Points on a hilly landscape, in no order, each with its height.
From any point a ball takes the steepest step (drop divided by distance) to one of its 2 nearest points. It stops when none of these is lower. Distance is the straight distance between rows; heights are no part of it.
Z_534: [ -6  13  52  -5  27   0   6 -17 -12  -2 -14  14  -2 -26 -35 -37  -2   8
 -20  -5 -48 -22]  height 520
Z_806: [  6   5  -6  -1 -22  -7   0 -32 -20  -3  21 -15 -10  -3  17   5  24  28
   4 -16 -12  18]  height 765
Z_770: [ 10 -21 -11 -18   2  -2  -8 -39  18  -9   3 -16   7   5  -4 -17 -13 -10
  -1 -15 -25  -3]  height 488
Z_366: [ -9 -16  -1   7  40   1 -12 -17  28  11  -4  11  15   1 -35 -11  -9   0
   8  -9 -19 -11]  height 705
Z_852: [ -8  12 -38  20 -10   9 -28  17  18 -28  14 -22 -12   5  34   8  -6  -1
  23  24 -13  24]  height 536
Z_443: [ -1 -14  10  -3  53  19  -6  16  -8   7  14  17 -20  -2   2 -29 -25   1
   6 -21 -50 -14]  height 664
Z_403: [  3  -1  35  -3   6  -6  25 -14 -22  13 -27   2  10  17   4 -14   4 -12
   5  34   7  -9]  height 749
Z_765: [-19   8 -16  -5  10  -2   9  -7  -8  31  21  -1   3 -12  -3   4  15   1
 -15  -1  19  11]  height 235
Z_599: [-22  -7   8 -28 -20  11   9   5  20   5   4  10  26  -7   8   4   1   1
 -35  -5  27   1]  height 372
Z_174: [ 12 -10  40   5  18 -15  11   1   8   0  -3 -19  23  23  -8  -7   8  -4
  13  30   4 -18]  height 732
Z_474: [  9 -18  -5  14   0  -3  -5 -28  18  25  -7  10  12 -16 -64  13  -4  -7
 -17 -13  27  -2]  height 801
Z_260: [-25   7 -27 -11  11  22   6  -1 -10  13  22 -12   3 -38  -9 -19  -6 -11
 -23  -8  15  -5]  height 202
Z_983: [-13  -4 -18  17   0 -25  -3  16   0 -18  24   9 -40   9  20   9   3  -5
  20   5  18  44]  height 627
Z_437: [ -8 -33  -6 -18   7  14  -9  34  17  -3 -13   4  -6   5  34  -3 -33 -32
 -11   8   7  -8]  height 702
Z_349: [-11 -14 -29  10   0   3  11 -14 -16 -12   3   8  -5  -9 -28 -24  -6  -1
  15 -22   1 -26]  height 918
Z_937: [ 31 -25  24   8  22 -44   8  -8 -20 -27  -1  11  12   3   8  41  12   6
  21  20   0   5]  height 314
Z_967: [ 10 -26   9  10  34  15   6  -1   2  32  16   2  15   7   9  -6  -3   0
  15   2 -15 -42]  height 405
Z_434: [ 12  13  39 -17  23 -11  12  20 -14   4   5 -15   0  -2 -29 -10  -3 -35
   4 -27 -20 -15]  height 269
Z_656: [ 19 -11  39 -11  46  37   4  42  12  -4  -4  17  14 -11   1   8   2 -15
 -16  -6 -36 -31]  height 384
Z_335: [  8  31  27  33  22 -16  19   5  11   9  -4  -3  25  14 -27  22 -12  14
   8  21   9 -23]  height 858
Z_755: [  3  13 -19  40   8  24  13 -41   3   9  16 -12  16  -8 -21  -9  -1  24
  -6  16  12   3]  height 830
Z_933: [ -6   6 -33  -3   5  27 -18   5  -8   6  22 -23 -19 -32 -18 -21 -38 -10
 -22  -1   6   2]  height 164
Z_693: [-13 -26  19 -17  -1   6   4   2   7   6  -3  -4  30 -11 -25   2   6 -16
   2  -6   1  -6]  height 435
Z_52: [  2  -4 -38 -36 -13   7 -14   1 -12 -19 -13 -14  -7 -17   0  -5 -28 -25
  -6 -14 -13  -1]  height 436
Z_533: [  3 -27  19  19  -4 -20   2 -21  -3 -38  19   1  17 -13 -11   9  25  10
  24  10  -2  19]  height 671
Z_126: [ -5  -3  44 -15  38   3   1  21   3  16 -17  20   4 -18 -29   4   9 -33
 -13   0 -26  -6]  height 302
Z_626: [ 18  14  25 -22  31  -9   9  13  -2   6 -28  13  21  -4 -33  15  -2  -7
  -5  -4 -26 -26]  height 329
Z_97: [ 18  -8 -13   9 -13 -17  18 -25  15 -12 -18  32  -4  37   3  11   5  -3
  19   5  -7 -19]  height 752
Z_645: [ 16  -3  -8 -30 -13 -16   5  -8 -27  -2   2 -19  -9   7  20   1   9   3
   4  -1 -13  14]  height 754
Z_269: [  6 -39  41   2  42  -3   4  14 -14   4  -9 -18  34   7 -16  -4  10  -7
  18   5   5 -20]  height 750
Z_998: [  9  18   2 -38   2  11   7  39 -14  16  -2   7  -6  -1   3   5  -6  -2
   0 -30 -30  -5]  height 608
Z_470: [  1  -4 -22  14 -11  -6  11 -42  14   3  -1  12   4  -4  -6   0  27  -3
  -8   9  15 -21]  height 475
Z_591: [  3   4   5 -14  18  23  -7  46  -9  20   2  -4  -7  15  30   2 -26   5
  -1 -42 -19  -5]  height 628
Z_653: [  8 -29  15  -4  -9  14  11  38   5 -13   3  -7  -3  42  42  -1  35   1
   8  -5   8  -9]  height 835
Z_835: [  2 -56  -6  -3  25   3  -3  -5  15  10  11  10  27   9  22  -3   1   1
   9  -6  -2 -28]  height 433
Z_334: [-25  19  -5 -20 -46   7  -4   8  16  -5  -8  -8  12  -5  10  12 -11   0
 -24  -1  21  21]  height 339
Z_136: [  3 -12  47  27  10 -18  -1 -13  11 -31  33  -5  24 -16 -13  17  36  27
  20  38   1   6]  height 693
Z_990: [ 34   5  15  -6  20 -41  20  -4  15 -19   4  28   3  30 -10   7 -13  14
   6  20   8 -28]  height 795
Z_27: [ -6 -21  25  -4   5 -11   4   0  28  -6  -3  10  48  -5 -34   8   1   6
  -3   2  18 -41]  height 403
Z_779: [-12  44 -21   3 -20  19  15  -7  14   2 -22   0 -16   6 -10 -31   4   6
 -16 -20   4  11]  height 611
Z_730: [-16  35 -21   9 -13  20  -3  -9  -8  15 -34 -22 -25 -15 -10 -29 -21  -9
 -31 -36   5  -5]  height 593
Z_356: [  7  -6  34 -19 -19   1   2  14   8 -21  21 -28  23  -6  44  21  23   4
 -17  -4  11  33]  height 506
Z_628: [-14  27 -31  28 -21  -7 -15   2  -6 -29  24 -15 -21 -26  10  19   1  20
  -6 -20  17  52]  height 540
Z_255: [ 24  -1  -2  27 -14   2  -5 -38  15  12 -21   2  24  -7 -54  18  -1  24
 -10  -1  15 -17]  height 788
Z_427: [ -6  14 -24  28  -7  12   0  -1   7 -16  11  -4 -24  -3  23  19  13 -17
  22  38  -7  35]  height 512
Z_531: [  0  27   0  13 -37  -3  15 -28  -2 -17  -9  -8 -12  11  -6 -19   1  12
  -4 -15  12  23]  height 630
Z_894: [ -7  27 -29  11 -28  11 -22  -7   4   1  11  -8 -21 -28  22  30  18   4
 -19  23  17  42]  height 273
Z_841: [-14  18 -25  -5 -21  -1  -4  12  -8   1   7 -25 -41   9  -1 -32   0 -29
   2  14  15   8]  height 343
Z_238: [ 11  -3  18   2   8  28  18  49   5 -12  13 -12   5  34  13   5  -1  -6
  23   5  -1  21]  height 778
Z_220: [ 12  20  32   4  17 -23 -17 -11  29  27 -23  -8   5  -2 -43   5 -12  12
 -15  13 -19 -57]  height 761
Z_321: [  9   6  -6   4 -18  10  13  -8  -6  24  -7  -8   7  15  30  13   2 -20
   8   8  -2 -10]  height 569
Z_853: [  2 -19  34 -17  -3   1   8  12 -10  -1  15 -19  30  11   1  -9  11   7
   3 -14  10   8]  height 460
Z_405: [ 17   0  49  20 -15   0   3 -10  10 -25  19  19  -6   2  26  18  33   7
  22  23  -4  18]  height 445
Z_799: [-21  41 -14   5   0  16 -36  16 -16  23 -23 -15 -30 -33   2 -23 -36   1
 -43 -25 -14  -4]  height 573
Z_856: [  2  -3  32  12   1 -18   9  -1  25 -24  28  -5  24  14 -18  -3  12  20
  12  38  13 -12]  height 714
Z_598: [ -6  -9  11  -5  23  16  -1  26 -14  20  -4  24  -6  10   6 -18 -36  11
  15 -34 -27 -10]  height 646
Z_804: [-13  -4 -35  23 -25   9 -29  -4   0 -20 -10  -7 -18  -5   1   7  -5  20
  22   0 -12  49]  height 661
Z_246: [ -4   0 -12   0 -25   0  22   0  -4 -31 -18  17   9  12   9  14   4  -8
  16   0   1  -1]  height 725
Z_901: [ -5 -31  16  15 -33   8 -28  33  -1 -38   9 -11 -10   4  65   4  19   3
  25   7   2   6]  height 875
Z_71: [ -5   0 -27 -21  -8  -5 -22   6 -11   6  -8 -25 -13 -15  32 -11 -33 -22
 -26   2   9 -14]  height 476
Z_235: [  2   2  -8  29 -14  12   8 -52  -5  -4 -10 -12   6 -16  17   8  15   3
  -1  28   0  18]  height 679
Z_144: [ 20  16  15  11 -30   4  27 -28 -28 -20  19 -10  10  -8  -5   0  11  21
  14  31   2   5]  height 567
Z_331: [  3   7   4  27  30 -22   4 -18  -6  18 -23   8  15  19 -18  18  23  22
  23   8 -10   6]  height 297
Z_112: [ -5 -15 -42  21 -22   7  22 -11 -13 -15   2  29 -24  -6 -28 -25   3  13
   8  -5  24 -11]  height 901
Z_900: [ 16 -17  20 -11   2  -2  -9 -12   8  26  27  -9  -2  27 -16 -24 -11   5
  11  -5  -5   8]  height 737
Z_600: [ 15 -32  34  10 -16   9  10  27  -6 -44  14 -10  -7  24  59   5  24  12
  16   0   5  11]  height 854
Z_652: [ -4 -14  27   9  12  -7  11  -3   8 -17  14  -6   2  -4  62  18  32 -15
  -5  25  18  14]  height 684
Z_254: [ -2  10  -8 -24 -28 -21 -11   5 -24 -29  -1 -22 -12  -2  49  -7   9  13
  -4   3  -8  24]  height 735
Z_296: [ -3 -27   8  28 -12 -15  -4 -27  12 -19  -5  19  13   0 -40   0  27  15
  33  29  10   3]  height 644
Z_515: [  0  -9  -2  13 -32  11  10 -23  -6 -10 -12  17  15 -13  20  33   7   1
   9  23   1  19]  height 699
Z_771: [ 17 -22   5 -32  25  -9  21   9 -23  -6 -12   9  22   7  28  15   7  -8
 -11  -9   1  -8]  height 865
Z_43: [  9  -9   7  -8  10  21  19   8   7   8 -31  27  16  20  23   4 -15  -3
   6  17 -14 -17]  height 739
Z_251: [ -6  18  -8  34 -29   4  -1 -23  19  -7  43 -10  -1  -1  37  17   6  20
   6 -28   5   7]  height 340
Z_573: [ 11 -26   7 -28 -17   1 -18  21   1  -8 -19 -26   5  29  44  -3 -14  -1
 -16 -23  -8   3]  height 808
Z_102: [ -7 -10 -15   1 -17  10   1 -32  15 -10   0  -6   6  14  17 -15 -22   9
   1  -9  -3   0]  height 477
Z_926: [ -9  14 -15   5  -5   6  28 -12 -21  13 -19  -3   0  -4   5   8  -1 -29
   9  -8   8 -32]  height 542
Z_749: [-35  11 -11 -18 -23  -6  -6  34  -2   1 -15 -15  -5   7  38  -8   7 -17
 -11  -6  19  -3]  height 621
Z_768: [-26  -2 -25   7 -17  16  -9   4 -12   0  -6 -10  19 -13  29  11 -12  16
   3   6  -2  17]  height 734
Z_389: [ -3 -15  30  -7  51   9  -9  -3  19   4   6  -4  33 -17 -22 -12  -9   7
 -10 -12 -32 -31]  height 690
Z_965: [  0   6 -49   1 -37  -3   3 -10  -7  -5 -13   7 -36  -4 -11 -22  16   6
  -4 -16  25   5]  height 882
Z_822: [ 10  32  -1  50  14   5  14 -30   6  19   7  -9  21   0 -25  26  -1  21
   1  27  12 -11]  height 842
Z_777: [ 29   7   0  22 -11   5  16 -32  -9 -17  21   9   6  -3 -35  -1   5  36
  11  58   9  -1]  height 595
Z_265: [-17  23 -25  23 -17  -1 -10   3   1  -7  38 -35  -6   3  41   3 -21  11
   4 -22  11   7]  height 303
Z_660: [-14   3  -1  13  17  -6  11 -13  32 -14 -10  -5  26   9   6  17  12  -9
   4  -6  -1  16]  height 733
Z_84: [-10  16 -21  10 -17  -9 -16  28 -17  -1   6 -31 -28  16  35  -5 -12 -20
  10  23  15  10]  height 305
Z_649: [ -6  15   9 -21   9  -1  26  26 -12   0 -13  22 -10  13  -8  -5  21 -24
   7  26   8   3]  height 349
Z_611: [ 10   4  20  -2  18 -21   4 -19   9  23  -4   3   2  10 -29  -3 -17 -13
 -16 -26  11 -18]  height 738
Z_493: [  1 -27  14   2  -8  -8   4   3   0 -47  17   3  16  -7  26  24  19   8
  22  -7  -5  14]  height 694
Z_407: [  4  -7  15 -21  40  26  -6   9  -4   6  14  -4   9 -19  -3 -13 -11  -8
  -9 -29 -52 -12]  height 677
Z_750: [ 43  -5  18 -12  17 -29  13  -1 -11 -11   6   2   3  26  18  42  16  -8
   6   2  -7   7]  height 256
Z_657: [ 13  -2  23  -7  16   6 -10  -7  15  33   9  -2 -15  13 -15 -19 -31 -15
 -10 -22 -15  -1]  height 727
Z_915: [ -8  16 -56  22 -11   4  -6   2  -6 -15  -3 -25 -19 -24 -13  -8  13  10
 -13 -25  21  42]  height 514
Z_509: [ -9 -16  13  11 -12   2  17 -21   8   0  -4  15  19  15  29  -6  -4  19
   3   7  13 -16]  height 448
Z_945: [-26  25 -16  13   1   3  -7  23  -3   4  14 -37  -8  11  35 -28  -5   5
   7   4   3   9]  height 270
Z_70: [ -1   4  -4 -22  -9   5  15  -4 -20   2  -5  -9  -9  -2  17 -18 -33 -18
 -16  13   6 -12]  height 508
Z_91: [-10   5 -19  -8 -18  14 -36  52 -15   3 -23 -19   8  -1  20  24 -24 -11
  10   2  -5   9]  height 673
Z_422: [-18  -3 -28  18 -52  -6  -5   0  -5 -20  14   5 -28  -3   2  -6  26  11
  15 -15  17  18]  height 861
Z_623: [ -7   9 -32  19  -4  11  -2  -8   0 -13  -7  -1  -7  10 -19  -9 -17  11
  19 -17  -2  33]  height 651
Z_217: [ -5 -25  -7   2  -8 -26   1 -26  16   0  -1  12  28  -9 -25  16  26  -4
   1  -3  19 -38]  height 442
Z_769: [ 10  -2 -10  14   2  -4   9 -11  -5 -13 -12  16 -18  12 -52 -18 -20   0
  10  -8  12  23]  height 669
Z_889: [ -3  -9  -4 -17  19  21  -6  13  20  12 -39  20  -8   4  22   0 -24 -25
  -6   8 -27  -7]  height 722
Z_878: [ 25   1  14 -31  38  14  16  33   5   5 -18  12  16   8  -1  22   0 -25
   2  -6 -34 -16]  height 356
Z_488: [-22   7  19  19  28  10  21   6   8 -11   1 -15  37  13  17   7   6  14
  15  -3  -2  22]  height 744
Z_354: [ 15 -30   1  12  21 -27  12  -5 -23 -14 -14  13  26   5 -14  31   4  -4
  24  20   2 -26]  height 382
Z_438: [-32 -14 -32 -11   9  17 -31  15  -7  21  -4 -18  12 -21  26  -3  -6   3
  -1  -5 -10   1]  height 717
Z_637: [ -8  16 -24  -4 -14  32 -44  18   6  23 -20 -16 -18  -3   1 -11 -44   0
  -1  16 -25  10]  height 531
Z_50: [-11  -5  11  10   0  -7 -13  21  13  -7   9   5 -13  13  51  23  42  13
  15  -4  -2  40]  height 687
Z_154: [ -7  -1 -27 -10  -7   9   3  15 -18   9  29 -20 -11   0   1  -8  -8 -18
  17   3  -1   7]  height 374
Z_943: [ 26  27 -11   5  23 -24  19 -16 -16  10  -6  13 -11   1 -48  -3  10  -1
   1  17   6 -11]  height 549
Z_790: [ -4   9   1  10  19 -35   8 -28  17  -6  -3  11  -4  21 -27 -22  25  27
  -4  13  17  -8]  height 530
Z_780: [  2 -15  -6  12   9 -24   8   2 -14   1 -24  23  15 -12 -46  24  -4   5
  21  19  13 -50]  height 447
Z_753: [ -6  -4 -48  20 -10   8  22 -34 -13  -7 -21   1  -5 -17  13   4   5 -12
   7   4  15 -14]  height 509
Z_239: [-14  15 -48   6 -14  -4 -66  39 -14  10 -18 -16  13 -16   6   7 -23  -4
   0   3   7  -7]  height 639
Z_133: [ -3  13 -48  12 -12  32 -24   5  -6  31  -1 -14 -32 -22 -16 -13 -18   9
 -18   5  19  20]  height 204
Z_542: [-16 -18   3  12  30   1   5  -6  33 -12  -7   4  23  16  -2 -10 -20 -16
   9 -17  -4  -4]  height 718
Z_293: [ -7   9 -18 -10 -17 -10 -36  24  22  -8 -31 -15  -6  21  34   8 -33 -13
 -14  -8   2  15]  height 626
Z_451: [  8  10  23 -25 -21  18   9  14  -7  11  20 -22  25  10  21  10  -4   7
 -10   0   2  22]  height 484
Z_817: [-11   2  11 -17  18 -22   6 -14  19   4 -23  19  15   4 -31 -15  25   0
  -8   9  -2 -16]  height 507
Z_419: [-16   5  31  10  36  13  14  23   9  14  -4  -9  31  26  -3 -11  15  13
  25 -12 -13  -7]  height 756
Z_540: [ -1 -36 -10  -5  18 -14   7  16  -4  -2  14  29  -4  15   0  10   1  -5
  30  -3   9   8]  height 794
Z_273: [ 19 -23   2 -41  -1   6 -26  26 -27  14 -20 -11 -15   9  36   1 -30  -2
 -14  -2 -12   1]  height 832
Z_491: [  9 -11  42 -17  29  18   9  23 -10  -1  12  26  -1 -33  -4  -9  -1  -9
 -27  10 -50 -38]  height 414
Z_182: [-13 -32   8 -19  -1   7  -8  23  23  22  -6  20 -16   3   2  -6 -23 -36
 -11  -7  21 -13]  height 676
Z_663: [ -7  14 -47  14 -33 -13 -63  18  -7 -25 -10 -21   0 -12   9   0 -21   7
   6  15   2   9]  height 600
Z_713: [  1  28  -4  14 -24  24  21 -17 -32  -4  26 -32   9 -12  22   4  17   5
  17  20 -13  18]  height 589
Z_355: [ 22 -30   5 -39  26  14  -3  15 -19  20   0  -8   6   6  42   5  -3  -3
 -19   6  -6  -7]  height 850
Z_675: [  8  -3  35  -8  15  16  27   4 -31  14 -18   7  15   4   3 -25 -15   0
  11  16  -9 -38]  height 762
Z_7: [ -2   1  -5  -6   4   7  10 -51 -11   3 -23 -20   6  -4  -3 -25  10   5
  -8  24  -9   7]  height 663
Z_966: [ 15  10 -10  27   4  -9   5   7  -9   1 -16   9  -4  -4 -73  10  -3  20
  20  22  11 -51]  height 494
Z_281: [ 15  26  -1  21  19 -19  10  -5 -19  18  -8 -13   6  -7 -67  15  16  12
  17  19   0 -23]  height 526
Z_379: [-14   3  15   5 -34  -5  -4   4  -2  -9  24 -34  17 -19  36  25  16 -14
   0 -23  14  15]  height 532
Z_762: [-11  -3  37 -23  26   6   9  37  -6  19 -14  27 -14 -15  -2  -9 -10 -26
 -28  -4  -6   4]  height 275
Z_834: [-11   4  22  17  14  24 -11 -14  14  41 -14  10 -23 -11 -31 -25 -16 -16
 -20 -23 -15  -6]  height 715
Z_151: [ -2  -9 -14 -28  32  11   6   7   9  -9  14 -10  26  -2   8  -6   2   8
  -1 -17 -26  -8]  height 689
Z_380: [ 22 -11  -7   1  15 -23  14   2  11   6   0  35 -11  30  -4  15 -12 -17
  18   2   3 -21]  height 772
Z_760: [ 21 -22 -20  -2  -1 -14   1 -38  25 -32  25  -3   5   9 -14 -10  10  10
   8   6 -15  -3]  height 511
Z_100: [-12  12  21  20  -6 -13   0 -11   0  -9  24  -8 -11  -4  28   7  -7   6
  -9  -6  24  45]  height 582
Z_486: [  3   0  -6 -20 -12   9   7 -11  19 -11  -1  26  -6 -25 -44 -15  -5 -18
 -33 -30   5 -18]  height 434
Z_361: [ -9   5 -21  25 -48  -3 -62   2 -12 -25  -6 -25 -10 -26  20  14   1  15
  15   7  -6  35]  height 637
Z_882: [ -9   1   6 -30 -13  29   3  -8  -6  18  -6  25 -19 -29 -19 -33 -16  -5
 -25  11 -22 -13]  height 465
Z_851: [  9  12  18 -29  24 -22  19  26  -5  -3   8  -9   4  19 -18   1 -13 -16
  -4 -41 -10  12]  height 241
Z_53: [ 15  19  -4 -19  -2  23   7 -27   2  26  -5  19 -24 -12 -29 -35   5  21
 -25  -1 -21 -13]  height 486
Z_20: [-22 -17 -28  -5 -42 -10 -26  22 -12   3  19   0 -28   3  -7  -5   9  -4
  17  -7  24  16]  height 839
Z_706: [  9  -1  -1  10  27 -31  13 -16  17 -15  10  23  15   2 -33   4 -19  15
  -8   9  17 -35]  height 816
Z_813: [ 25  -5   0  12  -5   6  -7 -29  -3  27  -5 -11  -1 -11 -62   3   3  -8
  -1  -7   5  20]  height 811
Z_820: [ -8  15   2  -7 -10  19 -14  50  -6  -1   6 -30   6   2  16   9 -36  -7
  -4 -11   2  26]  height 692
Z_282: [ -1   2  29   0 -12   5  20  -7  -3   1  10  13  12  12  25   6  40  18
   9  35   6   8]  height 409
Z_818: [-14   8 -15   8 -50   7 -16  12 -11   6  14 -41   9  -6  17   6   7  -7
  14 -18   5  -6]  height 560
Z_261: [-19   5 -22  17  -3  -9 -24  30  -6 -14   1   4 -12  -6  58  36  10  13
  13  -3   3  40]  height 707
Z_277: [ 14  -1  13  18  26  -2  20  -7  -5  22   7  15  22  19  12  16  -2  25
  23  18  -2 -33]  height 369
Z_837: [  7  -5   4  24   8   2   5 -18   6   0   2  10   9  10 -45 -12   4  17
  27  39  -2  -9]  height 622
Z_985: [  0   2  29 -10  32  31  19  56   0  11  -1   1  11  22  -5 -10  10  -1
  13  -4 -11  -2]  height 766
Z_406: [  2   5  -1 -29  -2   9  11 -11  10   0  11  20  24 -17 -16  -5  -7   0
 -33  -4  11 -21]  height 402
Z_576: [  7  18  24  10   5   6  16   6  20  21  -6  31  29   7 -30  22 -25  14
  -8   9   8 -30]  height 872
Z_226: [-26  10  -7   8 -13   8 -12  32 -21  -6  -5 -24   8  -8  61  17  14  10
  10  11  -2  27]  height 726
Z_737: [  2  -4  25  30 -14 -19  16 -42 -15  -7  11  12  11   2  22   2  17  36
   7   2  10 -12]  height 485
Z_752: [-15  10 -46   4  12   4  -1 -14   9 -14 -11  -9 -18 -20 -28 -26  -5  -1
 -27 -36  11  17]  height 489
Z_312: [-13   0   0  -2 -30   1   4   9   6   3  -9 -22  -2  11  62   6  24 -21
  -4  14   8  -6]  height 594
Z_270: [ -6   6   7  27   5 -17  11  -4   2 -10  31   8 -14  10 -14   9   7  -1
  17  -2  25  43]  height 603
Z_187: [ 14   0  34  12   9 -43   7 -24  13  -2  19   5  10  -5   1  34  27   4
 -11  17  23   1]  height 643
Z_520: [ 24   8  11  10   8 -23 -14 -21  23  20 -23 -12  17   0 -58  34 -21  13
 -11  15   5 -36]  height 774
Z_448: [  2  -2  20 -16  13   0  33  26  -9  -5  -2   7  15  12  18  16  28  -6
  -1  33   6  14]  height 380
Z_480: [ 29   0  19 -25  17 -19   7  14  -5  14   3   5   4  33  -3  20  -5  -3
  -1 -19  -4  26]  height 213
Z_161: [ -5  -7  10 -10   3 -13   0  12  26  -2   6  16  -4  28  15   4  30   6
  12   0   0  30]  height 672
Z_925: [ 22  36  39  55   1 -37  -3 -30  -7 -17  -3   8 -17 -14 -18  22  32  42
  16  13  16  -1]  height 570
Z_617: [ -4  39 -21  10 -43  23  -9  -5 -14  -7   3 -31 -13 -11  22   2  21  12
  11  24 -16  28]  height 604
Z_276: [ 13  10 -11  -2   5  -9  12 -18  28 -16 -34  34 -11 -13 -60 -12   0  -7
 -30 -11  10 -23]  height 463
Z_603: [  7 -17   7  13   9 -17  -1 -20 -10   7  30 -12   3  16   4  -5   8  17
  20 -10  -5  16]  height 751
Z_828: [  4  11  -5  15 -18   3  23 -49  -1 -21 -24  -4   8   2 -21 -22   9  25
 -13   8   9   7]  height 647
Z_723: [ -7  21   0 -14  -9   3 -51  28  -7  17 -21 -14 -18  -5  16 -19 -45  -2
 -25 -11 -23   6]  height 551
Z_867: [  0 -25  18 -34 -21  18  -1  33   9   7 -20   2   1  25  34 -16  -6  -7
 -16 -24   2 -26]  height 785
Z_548: [-12   5 -41  -1 -23  26 -22 -14  18   6  -9   3 -10   7  24 -16 -27  13
 -11   7  -4  -9]  height 503
Z_930: [  6  25 -24 -32   6   9  19  12 -27  10  -2  14 -21 -24  -6   5 -10 -19
  -8 -12 -20 -13]  height 588
Z_399: [  5 -43   8 -21  15   3 -13  -8  15   9  -1   2   9   4   1 -20  -7 -15
   1 -29 -19 -29]  height 462
Z_646: [ 22   9  48  34  -5 -53   5 -29 -18  -5  23   3 -13  -6 -10  31  25  15
   8  16  28  -5]  height 612
Z_367: [ -1 -12   7   1  25 -28   8 -20  -2  -8  16  -2   9  -6  22  18  25  -9
  -4  21  20  19]  height 665
Z_247: [-10  -9  -1 -21  -3  -7   4  10  29  -2  11  19  -9  16  -2 -17  -3 -18
  -6   0  12   7]  height 653
Z_129: [-27  30 -16 -23 -12  -1  16  14   8  -1 -16   4 -14  11  14 -23  -2  -8
 -13 -22   6  -9]  height 629
Z_756: [ -7   5  21 -12  12  25  11   6  -9   1  19  27 -26 -45 -18 -28   1 -13
 -34  16 -39 -23]  height 440
Z_433: [  3  -9   0  16  26   1  11 -17 -10  28 -27  20  10  22  -7  -2   3  21
  31  11 -16 -25]  height 334
Z_441: [-14 -43  -9 -13 -17   1 -13  34 -19  -9  16   8  -4   6  -5   2   8  -5
  29 -13  12  22]  height 817
Z_579: [-16  26  -2   8 -27 -13 -32  11  -4 -22  22 -22 -20  -5  17   5  -9  20
 -15  -1  16  60]  height 561
Z_338: [ 12 -36  10 -27 -14   1  13  29   3   2  -2  14   5  30  20   0  21 -10
  10 -13  12 -36]  height 812
Z_964: [ 18  19  27   6  18 -16 -11 -21  19  37  -8  15 -16  -2 -59  -8   0  -1
 -18  -5  -6 -31]  height 753
Z_92: [-16  14 -30 -15 -28  -5 -43  45  22 -13  -7 -11 -17   2   5  -7 -20 -23
 -12  10   6   4]  height 596
Z_205: [  0  -9  -7  -4  28 -11   6 -21 -28  12   1   0 -10 -13 -36 -29   4  -1
   8 -22 -17 -24]  height 932
Z_722: [  0  -4 -11  -6  10  -5   7 -36  18  -5 -38  22 -12  -3 -37 -28  13  -4
 -12   0  -9 -16]  height 487
Z_308: [ -5  16 -21 -17 -26 -12  -5  -1   7  -8   9  -6  -4 -11   9  23  13  -8
 -16  -6   8  32]  height 307
Z_357: [ -1   3  34 -21  25 -14  25  37 -12   8   2  36 -14   5 -21 -18   7 -19
  -1   1   0 -17]  height 312
Z_33: [-12 -14 -21 -43  -9   3 -35  19  16  27   8  20 -25  -9  -2  -7  -2 -10
 -18 -29  -6  -6]  height 724
Z_791: [ -3  -9  -7 -32  16   5  -5  18 -13  -9  13 -18  -7 -13 -11 -10 -25 -28
   1 -15 -12  11]  height 404
Z_467: [-10  16 -46   7 -10  -2 -36  -1   1  13  -1 -13 -30  -8  13   4  -9  13
 -16  10  14  33]  height 238
Z_62: [ 15  30  24   0  17   3  11 -30  -6   9 -13  12 -17 -20 -50 -46  -1  12
 -33  -4 -23 -20]  height 502
Z_162: [-14   0  -7  12   1  29 -18   7   9  34  -1  21 -28 -12 -29 -13 -36 -16
 -11 -10  10  17]  height 704
Z_316: [ 15   1   9 -13 -25   7  31 -22 -26  -5   9   6   5  -3  -8 -12 -19   1
  -6  25  11 -11]  height 537
Z_37: [  3 -15  -9 -25 -12  -1  -9  -4   4  27 -13  29 -17  -3  -7  10 -16 -17
 -19 -25  14  -7]  height 701
Z_671: [ -9 -26  -1 -52 -25   8 -36  39   9  21  -5   1  -9   6  28 -11   2 -11
 -17 -17   4 -16]  height 755
Z_601: [ 23   8 -21  25  -3  28   2 -29   6  12   3 -20  -4  -8 -39  -6  -6  11
 -10  -1  11  29]  height 820
Z_213: [-17 -19 -23 -22  29   4 -10  22   6  17  17 -14  -1   0  28  -5  10   2
  -1 -15  -1   5]  height 703
Z_506: [-10   9 -45  -1 -20 -11 -50  26  23 -28  20 -16 -14   0  12   6 -18  -1
   6  16   7  18]  height 563
Z_393: [  8 -17   7 -13   8 -21  18  -7 -37  19 -16   6  18   1  28  35   8 -15
   3  -7   7  11]  height 880
Z_996: [ 34  20 -23 -24  10  10  17 -11 -25  12   2  17 -22 -13 -37  -2  -1 -15
  -9  13 -11  -5]  height 571
Z_111: [ 14  14  44  48   4 -20  -5 -49  -1 -23   7  15  -6 -17  11  16  25  39
  12  -2  -2  -6]  height 527
Z_605: [  3  27   9  41 -13 -15  15 -21  20 -21  26  15  11  -4  18  37  20  20
   5 -26  13   2]  height 381
Z_29: [-10   5 -20 -15   9  -7   3  -7  13   1  14   4 -18 -17 -25 -24 -11 -14
 -27 -51   8  -5]  height 464
Z_654: [ -6  17 -14  10  22   5  18 -16 -11  20  -4   3  18  -5 -20  18  16   4
  10  -2  -2   8]  height 263
Z_731: [ -1  13  15  29 -31   5  -4  -3   9 -17   9   8 -21  -3  35  19  25 -14
  28  22  -2  14]  height 483
Z_800: [ -9 -16   3 -16  -2  -5  -2  -4   2 -39  -2 -18   9   4  41  -3  21   0
   5  -4 -16  31]  height 713
Z_928: [-10  -5   3   8   1  15   5   0   4  10 -13  22  -8   8 -25   3 -36 -22
   5   3  12  17]  height 688

For each start below, name the point where the ball stops.
Z_238 | Z_480
Z_20 | Z_779
Z_998 | Z_480

Call two points neighbours if one is among the 2 nearest of the other. Go from one point of each pair to the other, from neighbour to neighbour, staying as low as possible. Name the highest point that can't be avoided.
Z_486 / Z_509 | Z_770
Z_480 / Z_182 | Z_768
Z_623 / Z_762 | Z_804
